Each row is a point on a landscape with many peaks, with its height.
From any point a climber steps to the highest of the 2 points nearest to it. It stops when none of these is higher. Distance is the straight distance between rows; heights are no part of it.
K_203: | -11 |  -1 |  39 | -25 |  14 |  18 |  -8 |  26 |  -6 |   7 | -10 |  -7 |  11 | -13 |   9 |  25 |   8 |  23 | -30 | -38 |  h=280
K_763: |  -6 |  23 |  15 |  43 | -22 |  -7 |  -1 | -11 |  30 | -17 |  -8 |  -2 | -17 | -11 |  42 | -21 | -17 |  20 | -11 |  22 |  h=252
K_347: | -17 |  12 | -16 | -40 |  -2 | -25 |  17 | -15 |  43 |  27 |   2 |  12 |   1 |   5 | -12 |  22 | -50 |  -7 |  -4 |  -6 |  h=462
K_58: | -12 |  -4 |  30 |  17 |  39 |   5 |  -3 |  -1 |  -9 |  -3 | -24 |  39 |   3 | -11 |   2 |  24 | -35 |   5 | -37 |   5 |  h=431
K_704: |  15 | -16 |  15 | -33 |   0 |   4 |  -4 |  -9 |  -7 | -19 |  32 |  27 |  12 |  15 | -40 |  23 |  16 |   3 | -31 |   7 |  h=631
K_684: | -27 |  -6 |  37 |  -3 |  -8 |  17 |  -8 | -11 |  23 | -22 |  31 |  18 | -13 | -11 |  10 |  15 |  -2 |  32 | -36 | -31 |  h=231
K_899: |  -5 | -29 |  -1 |  -3 | -47 |   4 |   9 |   3 | -28 |  34 |  18 | -13 | -22 | -28 |  29 | -22 |  25 |  29 |   8 |  -8 |  h=429
K_171: | -28 |  12 | -35 | -28 |  28 |  24 | -14 |  -6 |   9 |  14 |  -7 |  -6 | -14 | -21 | -17 |  -5 |  11 | -25 |  43 | -11 |  h=629
K_208: | -24 |  28 |   4 |  31 | -11 |  -1 | -11 | -14 |  40 | -37 |  -3 |  -8 | -14 |  -3 |  27 |  -4 |  -2 |  17 |  -1 |  10 |  h=279
K_812: |  -3 |   7 |  14 |  18 | -30 | -23 | -21 |   2 |  10 | -36 |  -7 | -17 |  10 |  40 | -15 | -11 |  29 |  -4 |  -4 | -13 |  h=208
K_110: |   7 | -18 | -33 |  11 |  42 |   7 |   3 |   4 | -42 | -15 |  -9 |   2 |  19 |  23 |   7 |  10 | -18 | -28 |  17 |   6 |  h=423
K_780: |  24 |   2 | -39 |  35 |   1 |  -8 |  25 |   5 | -33 | -22 |  -2 | -35 |  15 |  10 |  -1 | -19 |   5 | -16 |  54 |  12 |  h=487
K_501: |  -3 |  -7 |   5 | -40 |  31 |   9 |  11 |  22 |  11 |  61 | -15 |   9 |  -2 | -49 |  34 |  13 | -11 |  20 |   0 |  -8 |  h=227
K_819: | -20 | -24 |   6 | -46 | -19 |  27 |  -2 |  16 | -31 |  20 |  17 | -21 |   8 |   9 |   0 |   0 |  43 |  17 |  14 | -12 |  h=545
K_698: |   4 | -11 |   3 |   8 | -11 |  21 |   5 | -20 |  -7 | -23 |  33 |  17 | -10 |  -8 |  32 |  -3 | -12 |  44 |  -1 | -20 |  h=258
K_709: |  32 | -53 |  32 |  14 |  15 |   5 |  11 |   9 | -40 |   7 |  -6 | -18 |   2 |   7 |  -1 |  20 |  33 | -22 | -16 |   4 |  h=161
K_161: |  -8 |   5 |   4 |   1 |  49 |  22 |  -9 |   0 | -17 | -16 |  -2 |  22 |  17 |  14 | -19 |  16 |  15 |  -3 |  -6 |  38 |  h=325
K_191: | -10 |  18 | -27 |  -4 |  21 |  13 |  14 | -23 |  21 |   5 |  14 |  19 |  -8 | -32 |   7 |  11 | -14 |   8 |  33 |  30 |  h=58
K_456: |  32 | -29 |  14 |  24 | -27 | -17 |  -2 |   5 |  -9 |   4 |  -9 | -23 | -15 |   2 |  -6 | -22 |  34 | -23 | -20 | -17 |  h=818
K_631: |   0 |   4 |  42 |  11 |  28 | -18 |  -3 |  -2 |   6 | -14 | -18 |  23 |   2 | -10 | -14 |  22 | -38 |   6 | -59 | -11 |  h=468
K_232: |   5 | -30 |  24 | -27 | -24 |   7 |   0 |   5 | -13 |  -7 |  19 |  17 |   0 |  14 | -32 |   7 |  46 |   9 | -28 |   4 |  h=602
K_497: |  31 |  20 | -32 |  10 |   0 | -25 |  18 |  -4 |  -4 |  18 |  -6 |   6 |  18 |   5 |  22 | -19 | -47 |   2 |   9 |   8 |  h=329
K_432: |  -1 |  16 |   0 | -12 | -32 | -14 |   6 |   0 |  28 |  45 |  -9 | -12 | -10 | -23 |  -1 | -28 |  18 |  -6 |  19 |  20 |  h=527
K_507: |   0 |   2 | -11 |  -3 |  55 |  17 |  -5 | -12 | -13 |   3 |   1 |  38 |   3 | -10 | -11 |  20 |  -3 |  -2 |   7 |  28 |  h=342
K_618: |   6 |  24 |  40 |   1 |  -8 | -14 |   5 | -15 |  29 | -16 |   8 |  19 |  15 |   3 | -10 |  -5 |  -6 |  23 | -30 |  57 |  h=224
K_14: |  47 | -22 |  12 |  17 |  -2 |  -1 |  31 |   1 | -19 |  36 |  13 |  19 |   7 | -26 |  40 |  -3 |  -2 |  31 | -12 |   5 |  h=278
K_184: | -18 |  13 |   7 |   7 |  30 |  10 | -19 |  -7 |  21 |   9 | -27 |  10 | -32 | -27 | -22 |  14 |   6 | -19 | -17 |  -6 |  h=578
K_404: | -13 |  20 |  16 |  15 |   0 |   3 |  -6 |   3 | -11 | -30 |  -6 |  11 |  28 |  36 |  18 | -16 | -22 |  22 | -43 |  15 |  h=274
K_129: |  29 |  -3 | -30 |  34 |   5 | -10 |  -5 |  12 | -19 |   1 | -27 | -17 |   0 |  19 |  18 |  -3 | -25 | -31 |  16 | -24 |  h=415
K_186: | -14 |   1 |   8 | -41 | -55 | -13 |   2 |   9 |  22 |  27 |   4 | -17 |  -5 | -12 | -19 | -45 |  21 |  10 |  22 |  11 |  h=483
K_254: |   1 |  41 | -22 |  -1 |  22 |   0 |   6 |  12 |   1 |  21 | -35 |  -1 |  31 |  27 |   2 |  -2 | -55 | -11 |   4 |  10 |  h=22
K_548: | -35 | -11 | -17 | -12 | -46 |  11 |  -4 |   8 | -12 |   7 |   3 | -28 | -30 | -25 |   6 | -33 |  34 |   3 |  46 | -20 |  h=433
K_839: |  15 |   3 | -28 |  28 |  13 |  -5 |  16 |  -7 | -23 | -25 |   2 |  -9 |  17 |   2 | -12 | -10 |   5 | -10 |  24 |  34 |  h=450
K_539: | -17 |   9 |  35 | -31 |  11 |  -4 |   3 |  24 |  19 |  25 |  -9 |  -5 |   6 | -15 |   5 |  20 | -16 |  13 | -21 | -35 |  h=269
K_18: |  12 | -11 | -19 |  -6 |  64 |  15 |  11 |   0 | -14 |   8 |  -5 |  43 |  21 |  -4 |   1 |  19 | -37 |   7 |   0 |   3 |  h=370
K_192: | -24 | -17 |  24 |  -6 | -16 |  23 |  12 | -11 |  17 | -11 |  36 |  10 | -19 | -24 |  29 |  -1 |   0 |  49 | -18 | -28 |  h=243
K_406: |   5 |  11 | -50 | -14 |  27 | -21 |  13 | -19 |  15 |  20 | -13 |  18 |  -9 |   7 | -25 |  10 | -40 | -27 |  32 |  -3 |  h=559
K_739: |  15 |  -1 | -11 |  -7 |  -6 |   2 |   6 |  15 | -32 | -26 |  20 | -22 |  32 |  55 | -15 |   4 |  24 |   3 |  17 |  13 |  h=191
K_873: | -18 |  51 | -23 | -12 |  24 |  -7 |  -2 |  -6 |  12 |   8 | -27 |  -4 |  16 |  11 |   2 |  -2 | -58 |  -7 |  11 |  33 |  h=31
K_954: | -14 |  14 |  -6 |  11 |  24 |  16 |   3 | -13 |  34 |  13 |   2 |  25 | -22 | -36 |  22 |  10 | -25 |   6 |   6 |  23 |  h=73
K_33: |  19 | -16 |  39 |   8 | -13 |  -2 |   6 |  -6 |  -1 |   6 |  13 |  15 |  -7 | -22 |  20 |   4 |  -3 |  34 | -33 | -19 |  h=232
K_95: |   6 | -20 | -45 | -43 | -10 |   7 |   4 |  23 |  -9 |  28 |  12 | -16 |   4 |   1 | -11 | -22 |  19 | -17 |  43 | -40 |  h=547
K_996: |  34 | -14 | -18 |  -6 |  -7 | -19 |   8 |  -7 |  -7 |  13 |  -2 |  -4 |  -1 | -22 | -38 | -16 |  48 | -26 |  30 |  38 |  h=634
K_619: |  13 | -37 |  34 |  -1 |   2 |  10 |  17 |  16 | -42 |  29 |  -5 | -24 |   9 |  10 |  18 |  14 |  45 |  -6 | -16 |   5 |  h=152
K_39: |  -5 |  -9 | -11 |  22 |  -3 |   7 |   6 | -16 | -40 |  -9 |   0 | -27 | -21 |  -2 |   5 |  -5 |  56 | -11 |  38 |   9 |  h=568
K_315: |  -6 | -28 | -10 | -30 |  30 |  38 |   3 |   0 | -27 |  28 |  -4 |  13 | -10 | -33 |   0 |  17 |  36 |   8 |  16 |  -6 |  h=413
K_193: |   7 |  16 | -18 |  -2 |  -3 | -24 |  26 | -13 |  20 |  14 |   0 |  19 |  12 |   5 |  17 |  -6 | -84 |  11 |   0 |   9 |  h=381
K_892: | -18 |   8 | -23 |  -6 | -19 | -13 |  -9 |  -9 |  52 |  11 |   7 | -15 | -32 | -19 |   1 |  -3 | -33 | -25 |  21 | -18 |  h=134
K_831: |   7 | -14 |  27 |  26 | -42 | -13 | -20 |  -4 |   8 | -11 | -11 | -14 | -26 |  -8 |  -1 | -26 |  27 | -10 | -27 | -25 |  h=754
K_509: | -18 |  39 | -10 |  11 |  11 |   5 | -20 |  18 |  -5 | -39 | -17 | -13 |  29 |  57 |  17 |  -7 | -27 |   6 |   5 |  -9 |  h=348
K_459: |   4 |  27 |   2 | -13 |  -6 | -11 | -13 |  10 |   5 |   6 | -13 | -24 |  21 |  10 | -33 |  -5 |  22 | -18 |  14 |  32 |  h=203
K_246: |  13 | -11 | -31 |  -1 | -10 | -16 |   4 |  13 | -12 |  -2 |   1 | -31 |  -5 |  -4 | -20 | -13 |  42 | -38 |  38 |  -9 |  h=640
K_305: |  32 |   6 | -25 |  10 |  -2 | -14 |  10 |   5 |   7 |  27 | -13 |  -2 |   4 |  -5 |  46 | -13 | -46 |  -2 |  13 | -26 |  h=281
K_256: |   3 |  12 |  16 |  15 |   2 | -27 |  -7 | -26 |  52 |   4 | -19 |  11 | -20 | -25 | -26 |   0 |  -3 | -25 | -20 |  25 |  h=705
K_935: | -10 | -12 |  -2 |  -1 |  23 |  30 |  -4 |   3 | -34 |  20 |  -5 |  -7 |  -8 | -16 |  12 |  16 |  50 |   1 |  14 |  17 |  h=449
K_738: | -12 |   1 | -46 | -52 |   3 |  11 |   1 |  11 |   4 |  17 |   7 |  -4 |  -3 | -12 |  -8 |  -2 |  18 |  -8 |  49 | -22 |  h=580
K_317: |  33 | -14 |  -3 |   2 |  12 |   1 |   0 |  16 | -13 |  32 | -17 |   0 |   3 | -16 | -15 |   8 |  19 | -31 |   0 |  16 |  h=91
K_702: |  -1 |  -9 |  19 |   1 |  30 |  26 | -21 |  18 | -23 | -13 |  -9 |  10 |  12 |  21 |  -6 |  27 |   3 |  -4 | -26 | -12 |  h=300
K_808: | -11 |  24 | -35 |  26 |  20 | -20 |  11 | -35 |   6 | -45 |   8 |  20 |   0 |   9 |  -5 | -22 | -51 |  -1 |  -1 |  30 |  h=164
K_470: |  -1 |   8 |  34 |  24 |   1 | -24 |  -4 | -14 |  27 | -12 | -14 |  29 |   8 |   1 |  -6 |   5 | -40 |   2 | -40 |  -1 |  h=524
K_766: |  38 | -58 |  10 |  18 |  -4 |  -5 |  17 |  -6 | -35 |  -6 |   6 |   9 |   1 |  10 | -14 |  16 |  35 | -21 | -19 |   2 |  h=170
K_601: |  31 | -32 | -16 | -10 | -27 | -23 |   8 |   6 | -14 |   8 |  15 | -12 |  -7 |  -6 | -24 | -11 |  40 | -24 |  23 |   8 |  h=683
K_600: |  -1 |  34 | -32 |  40 |  -6 | -34 |  13 | -27 |   7 | -42 |   4 | -11 |   8 |   7 |  -1 | -23 | -41 |  -1 |  24 |  21 |  h=136
K_502: | -24 |  10 |  14 | -29 | -11 |   8 |   0 |   6 |  30 |  10 |  11 |  -4 |  -3 | -12 |   4 |   6 |  -7 |  14 |  -5 | -12 |  h=253
K_979: |  -7 |  25 |  10 |   9 |  19 |   2 | -17 | -12 |  23 |  10 | -29 |  12 | -13 | -10 | -30 |  12 |   1 | -26 |  -8 |  36 |  h=633
K_417: |   2 |  12 |  27 |   2 | -21 |  -6 | -22 |  12 |  13 |  -2 | -17 |  -9 |   6 |  23 |  -4 |   1 |   8 |   0 | -16 |  -3 |  h=222
K_917: |   9 |   8 |  15 |   8 |   1 |  -9 |  -7 | -23 |  17 | -24 |   4 |  24 |  -6 |   3 | -20 |  -5 |   6 |   7 | -19 |  34 |  h=207
K_625: |  27 | -10 | -23 | -18 |  33 |   7 |  12 |  16 | -19 |  27 |  -9 |  21 |  24 |   6 |   8 |  12 | -21 |   2 |   2 |   8 |  h=343
K_565: | -11 |   0 |  28 | -39 |  -8 |  -2 | -10 | -14 |  24 | -20 |  21 |  26 |  15 |  17 | -42 |  16 |  10 |   6 | -26 |   9 |  h=668
K_385: |  19 |  14 |   2 |   4 |  13 |   0 |  -4 |  21 |  -4 |  39 | -37 | -11 |  -1 |  -8 |   9 |   5 |   5 | -16 |   1 |   3 |  h=105
K_902: |   7 | -18 | -35 |  47 |   5 |   1 |  10 |   4 | -47 | -29 |   8 | -30 |   2 |  31 |  17 |  -1 |   9 | -22 |  38 |  -8 |  h=533
K_230: | -10 |  14 |  12 | -11 |  -5 | -19 |  14 |  -7 |  37 |  11 |   3 |  13 |   7 |  -1 |  10 |  22 | -64 |  12 | -20 |  -3 |  h=438
K_555: |  20 | -10 | -19 |   5 |   0 |  18 |  21 |  -5 | -13 |  13 |  34 |  25 |  -2 | -22 |  36 |  -8 | -14 |  29 |  14 | -23 |  h=282
K_241: |   6 |  26 | -11 |  17 |   9 | -17 |   6 | -23 |  12 | -18 |  -3 |  19 |   4 |   8 | -10 | -10 | -24 |  -6 |  -7 |  39 |  h=187
K_384: | -33 | -11 |   7 | -19 |  -8 | -16 |   7 | -15 |  64 |  21 |  20 |  17 | -22 | -35 |  -4 |  11 | -24 | -16 | -22 |  -1 |  h=103
K_373: |  23 | -37 |  -4 |  16 |  16 |  11 |   7 | -10 | -31 | -28 |  11 |  26 |  10 |  10 | -17 |  15 |   9 | -20 | -15 |  -1 |  h=182
K_242: |  10 |  30 | -47 |  -6 |  -9 | -12 |  16 |   5 |  -2 | -25 |  18 | -18 |  20 |  20 | -10 |  -9 | -15 |   9 |  49 |   3 |  h=621
K_107: | -21 | -22 |  23 | -39 | -42 |  20 | -18 |  24 | -18 |   6 |  19 | -16 |   3 |  10 | -12 |  -8 |  43 |  10 |  -8 | -25 |  h=560
K_304: | -28 |  49 |  -1 |  16 |   3 |  10 | -25 |  13 |  10 | -26 | -26 | -24 |   3 |  26 |  25 |  -8 |  -6 |   8 |  10 |   2 |  h=330
K_629: |  -7 |  -1 |  24 |  -7 | -10 | -26 | -15 | -12 |  47 |  -4 |  -9 |  19 | -18 | -13 | -36 |   9 |   0 | -19 | -48 |   2 |  h=788
K_875: |  38 | -12 |  -5 |  -5 |  17 |   3 |  19 |  14 | -21 |  29 |  12 |  23 |  12 | -18 |  29 |  -2 | -22 |  16 |   9 |  -4 |  h=314
K_243: |  37 | -32 |  -2 |   2 | -45 | -18 |  -1 |  15 | -16 |  25 |  -1 | -30 |  -6 |   4 | -12 | -23 |  20 | -30 |  -5 | -30 |  h=755
K_713: |   9 |   4 |   2 |  10 |   0 | -16 |  27 | -32 |   8 |  -9 |  12 |  33 |  15 |   7 |   9 |  -6 | -74 |  15 | -35 |  12 |  h=335
K_122: | -30 |   5 | -10 |  -1 |  -8 |   1 | -21 |  -8 |  20 |  -6 | -12 | -13 | -41 | -31 | -20 | -18 |  28 | -29 |  25 |   8 |  h=744
K_74: |  29 | -11 | -20 |  -8 | -21 |  -9 |   7 |  15 |  -8 |  20 |   0 | -13 |   7 |   7 |  -2 |  -7 |  -1 |  -8 |  11 | -26 |  h=684
K_150: |  -7 |   1 |  20 | -25 |  -6 | -20 | -25 |  -7 |  26 | -14 |   6 |  15 |   0 |  11 | -47 |  10 |   5 | -17 | -33 | -10 |  h=719
K_454: |  -8 |   8 | -16 |   9 |  -9 |  -7 |   0 | -17 |  41 |  -9 |  26 |   5 | -22 |  -5 |  23 |   9 | -47 |  -6 |  10 | -23 |  h=150
K_224: | -17 | -15 |  -9 | -35 | -42 |  -3 |   7 |   7 |   6 |   6 |  24 | -19 |  -9 | -11 | -17 | -36 |  28 |   2 |  42 |  -5 |  h=460
K_56: | -11 | -17 |  24 |   2 |  37 |  22 | -13 |  -6 |  -6 |   4 | -22 |  17 | -18 | -31 | -12 |  14 |  18 |  -7 | -26 |  -2 |  h=538
K_167: | -23 |   3 |  -4 | -16 |  30 |  36 |   0 |  -4 |   2 |  34 |   0 |  19 | -14 | -41 |  12 |  10 |  15 |  12 |  18 |   6 |  h=373
K_820: |  13 |  16 | -29 | -11 | -17 |  -2 |   7 |   8 | -11 |  -5 |  17 | -25 |   9 |   5 |  14 | -15 |  10 |  16 |  47 |  -5 |  h=664
K_407: |  -6 | -39 |  17 | -22 | -19 |  12 |   0 |   6 | -16 |  27 |   2 |   0 | -25 | -34 |  14 | -22 |  25 |  15 |  -7 | -18 |  h=466
K_551: |  19 |  16 | -44 |  13 |  20 | -18 |   1 | -11 |   2 |  -6 | -24 |   4 |  -8 |   7 | -27 |   0 | -21 | -30 |  24 |  -7 |  h=506
K_611: | -17 | -23 |  20 | -42 | -37 |  10 | -16 |   3 |   1 |  -4 |  18 |  -5 |  -4 |  -1 | -36 | -14 |  45 |  -3 | -11 |   2 |  h=577
K_637: | -10 |  21 |  39 |  -1 |  -1 | -13 | -10 |   6 |   6 | -35 |  -7 |   8 |  28 |  38 |  -6 |   3 | -27 |  26 | -45 |   4 |  h=260
K_85: | -13 | -10 |   0 |  -3 |   7 |  -2 |   3 | -23 |  40 |  26 |  11 |  14 | -21 | -40 |  -1 |   4 | -22 |   2 |  -8 |   3 |  h=89
K_272: | -30 |  14 |   0 |  -2 | -17 | -28 |   9 | -15 |  65 |  14 |   5 | -11 | -24 | -15 |  -1 |  15 | -36 | -22 | -15 |   1 |  h=118
K_343: |  18 |   6 | -37 |  37 |  26 |  -1 |  -3 |  -5 | -31 | -21 | -14 | -10 |   0 |  16 |  -3 |   0 | -29 | -34 |  20 | -11 |  h=458
K_17: |   2 | -13 | -11 |  15 | -20 |  18 |  14 | -12 | -39 |  -7 |  18 | -21 | -15 |   6 |  14 |   0 |  65 |  21 |  23 |  17 |  h=531
K_749: |   2 |   4 |  19 |  28 | -47 | -19 | -10 | -11 |  35 | -17 |   0 |  -7 | -23 |  -4 |   9 | -21 |   2 |  -2 | -29 | -16 |  h=691
K_920: |  -4 |  13 | -28 | -29 |  20 | -20 |   9 |  -6 |  38 |  36 | -13 |  15 | -14 | -12 | -11 |  12 | -39 | -26 |   9 | -16 |  h=505
K_342: |  13 |  18 |   2 | -12 | -25 |  -8 |  -3 |  19 |  -6 |   4 |  -9 | -39 |  21 |  35 |  -7 |  -8 |  28 |  -2 |  12 |  34 |  h=195
K_119: |   4 |  10 |  -8 |   4 | -15 | -15 | -15 |   7 |  -1 | -34 |   7 | -17 |  23 |  47 | -29 |  -1 |  17 |  -9 |  -3 |   6 |  h=198
K_82: |  -9 |   2 |  -3 |  30 |  26 |  32 |  -9 |   8 | -26 | -15 | -13 |  -4 |  -4 |   3 |  12 |  18 |  33 |  -1 |  12 |   2 |  h=485
K_685: |   0 |   6 |   5 |   5 |  43 |  21 |   6 |   2 | -13 |   3 |  -6 |  31 |   9 | -11 |  17 |  15 | -37 |  20 | -18 |  -1 |  h=399
K_338: |   3 | -29 | -12 |  13 |  -3 |  -2 |   8 |   7 | -37 |  -9 |  -7 | -46 | -10 |  -1 |  -9 |  -9 |  58 | -34 |  39 |   1 |  h=605
K_78: | -10 |  31 |  18 |  -7 |  -5 |  -7 | -29 |  15 |  15 |  -3 | -32 | -20 |  16 |  21 | -23 |   3 |  23 | -13 | -12 |  20 |  h=212
K_340: |  24 |  17 |  19 |  -1 | -28 |   2 |   8 |  23 | -14 |  18 |  -3 | -26 |  22 |  28 |  18 | -12 |  17 |  16 |   1 |  24 |  h=188
K_262: |  -3 | -13 |   4 |  -8 |  16 |  13 |  -9 | -13 |  -2 | -26 |  26 |  36 |  -5 |  14 |  -8 |  28 | -16 |  18 | -16 | -36 |  h=206
K_828: | -19 |   1 | -12 |  24 | -12 |  -4 | -16 | -17 |   8 | -39 |  -8 |  -5 | -33 | -12 | -16 | -12 |  36 | -25 |  21 | -14 |  h=814
K_690: |  21 |   4 |  14 |  25 |  10 |  -9 |  14 |  29 | -20 |  38 | -34 | -26 |  26 |  -4 |  29 |  -3 |  -5 | -10 |  -1 |  11 |  h=124
K_776: |  -5 |   9 |  -7 |   7 |  13 |   2 | -18 |  18 | -30 | -30 | -15 | -18 |  35 |  69 |   5 |  -4 | -22 | -13 | -11 | -19 |  h=360
K_164: |   9 |  -5 |  -3 |  26 |   4 |   6 |  -6 |  25 | -28 | -13 |  -9 | -19 |  14 |  34 |  16 |   1 | -15 | -11 |  -4 | -26 |  h=376
K_44: | -15 | -28 |  29 |  -3 |   8 |   9 |  -2 |   5 | -21 |  23 | -13 |   1 | -15 | -41 |  -2 |  -1 |  33 |  -1 | -28 |  -8 |  h=502
K_488: |  -2 |   6 |  13 |  12 |   4 |   7 |   3 |   0 | -12 | -17 |   9 |  15 |  25 |  13 |  23 |  -4 | -24 |  39 | -21 |  24 |  h=289
K_762: |  -5 | -19 |  16 | -15 | -20 |  25 |   7 |  -2 | -36 |   3 |  22 | -16 |  10 |  19 |   5 |   5 |  51 |  33 |  15 |  22 |  h=525
K_856: | -25 |  21 | -20 | -18 |  -3 |   8 | -19 |  -7 |  29 |  16 | -18 |  -8 | -24 | -27 | -27 | -17 |   2 | -30 |  32 |  -7 |  h=686
K_973: | -16 |   8 | -12 |  43 |   1 |  20 |  -3 |   6 | -24 | -23 | -14 | -31 | -13 |  12 |  22 |  -3 |  36 |  -6 |  31 |   4 |  h=522
K_348: | -18 |  36 | -28 |  -3 |  31 |   1 |  10 | -10 |  25 |  13 |  -9 |   6 |   9 |  -7 |  -1 |   9 | -32 |  -6 |  44 |  33 |  h=44
K_99: |  15 |   9 | -12 | -17 | -13 | -23 |   8 | -11 |   8 |  33 | -17 | -16 | -11 | -40 | -25 | -26 |  31 | -22 |  28 |  42 |  h=584
K_364: |  12 |  -3 |   7 | -21 |   3 |  17 |  -2 |  22 | -20 |  -7 |  19 |  -2 |  30 |  37 | -12 |  13 |  16 |   9 |  -4 |   7 |  h=186
K_166: | -16 |  12 |  23 | -29 |  28 |  11 |  -5 |  27 |  11 |  49 | -24 |  -9 |  -3 | -37 |  14 |   9 |   6 |   6 | -12 | -16 |  h=251
K_787: |  22 |  -7 | -26 |  38 | -15 |  12 |   8 |   6 | -26 | -17 |  19 | -24 | -11 |  15 |  35 |  -7 |   9 |   4 |  31 | -21 |  h=583
K_26: | -16 |  -6 |  12 |  14 | -31 |   0 | -15 |  -2 |  -6 | -20 |  -8 | -20 | -27 |   2 |  -9 | -25 |  47 |  -6 |   0 | -14 |  h=747
K_696: | -38 |  42 |  -7 |  25 |  10 |  -5 | -22 |  -8 |  34 | -47 | -15 | -10 |  -2 |  16 |  23 | -14 | -19 |   9 |  14 |   9 |  h=307
K_908: |  31 | -10 |  40 |  32 | -21 |  -7 |  24 |   3 | -15 |  16 |   7 |  10 |   4 | -15 |  38 |  -8 | -13 |  32 | -29 |   0 |  h=250
K_52: |   3 |  25 |  33 |  -7 | -13 | -17 |   6 |  -1 |  19 |  -1 |   8 |  10 |  32 |  25 |  -7 |   5 | -32 |  27 | -41 |  34 |  h=242
K_172: | -13 | -25 |  38 | -12 | -13 |  11 | -11 |  -1 |   1 |   0 |  16 |  21 | -17 | -31 |   2 |  16 |  17 |  21 | -42 | -30 |  h=219
K_435: |  15 |   4 |  29 |  23 | -27 | -40 |  -3 | -17 |  45 |  -5 |  -6 |   8 | -18 |  -2 |   1 |  -5 | -23 |   1 | -36 | -15 |  h=614
K_101: |   7 |  -8 |  24 | -24 |  14 |   9 |  -9 |  29 | -20 |   2 |   5 |  -2 |  26 |  18 | -10 |  26 |   9 |  16 | -24 | -34 |  h=290
K_657: | -3 | 12 |  5 |  3 |  0 | 16 | -9 |  3 |  9 | -1 | -5 |  4 | -2 |  0 |  4 | 10 | -6 | 11 | -7 | -6 |  h=237
K_240: |  19 |  -2 |  13 |   3 |   7 |   2 |  25 |  -6 | -10 |  -3 |  17 |  34 |  24 |   6 |  16 |  -6 | -45 |  35 | -35 |  19 |  h=306
K_138: | -27 |  11 |  15 |  -6 |  37 |  16 | -26 |   7 | -10 | -22 | -21 |  16 |  16 |  14 | -20 |  24 |  -4 |   5 | -20 |  16 |  h=312
K_711: | -24 |   5 | -21 |  16 |  -6 |  -4 |   7 | -23 |  34 | -29 |  41 |  22 | -14 |  12 |  13 |   9 | -55 |  15 |   0 | -21 |  h=171
K_602: | -17 | -14 |  21 |  16 |  12 |   5 | -16 |  -9 |  11 | -46 |  23 |  24 | -11 |   9 |  10 |  18 | -15 |  17 | -27 | -35 |  h=218
K_639: |  -1 | -25 | -14 | -12 |  21 |  16 |  -5 |  -7 | -18 | -15 |  23 |  29 |   9 |   0 | -18 |  21 |   2 |   0 |   5 | -20 |  h=194
K_111: |  23 | -22 |  20 |   4 | -11 |  -5 |  14 |  35 | -26 |  34 | -22 | -37 |  16 |  16 |  22 |  -2 |  22 | -15 |  -8 |   0 |  h=141
K_476: | -24 | -31 |  -9 | -14 | -31 |  12 |  -4 |   3 | -36 |  29 |   7 | -28 | -20 | -20 |  17 | -22 |  49 |  12 |  31 |   1 |  h=403
K_296: |   5 |  -6 | -20 |  -3 | -25 |  20 |  -1 |  14 | -20 |  -8 |  28 | -23 |  -1 |  24 |  16 |  -9 |  24 |  10 |  30 | -33 |  h=626
K_309: |  -8 |  -5 | -19 |  -6 |  10 |   5 |  -5 | -23 |  17 | -40 |  41 |  30 | -10 |   5 | -10 |  24 | -35 |  11 |   4 | -25 |  h=193

For each start below, name the point where the climber stops.
K_899: K_629
K_315: K_601
K_762: K_629
K_208: K_343
K_476: K_601
K_501: K_601
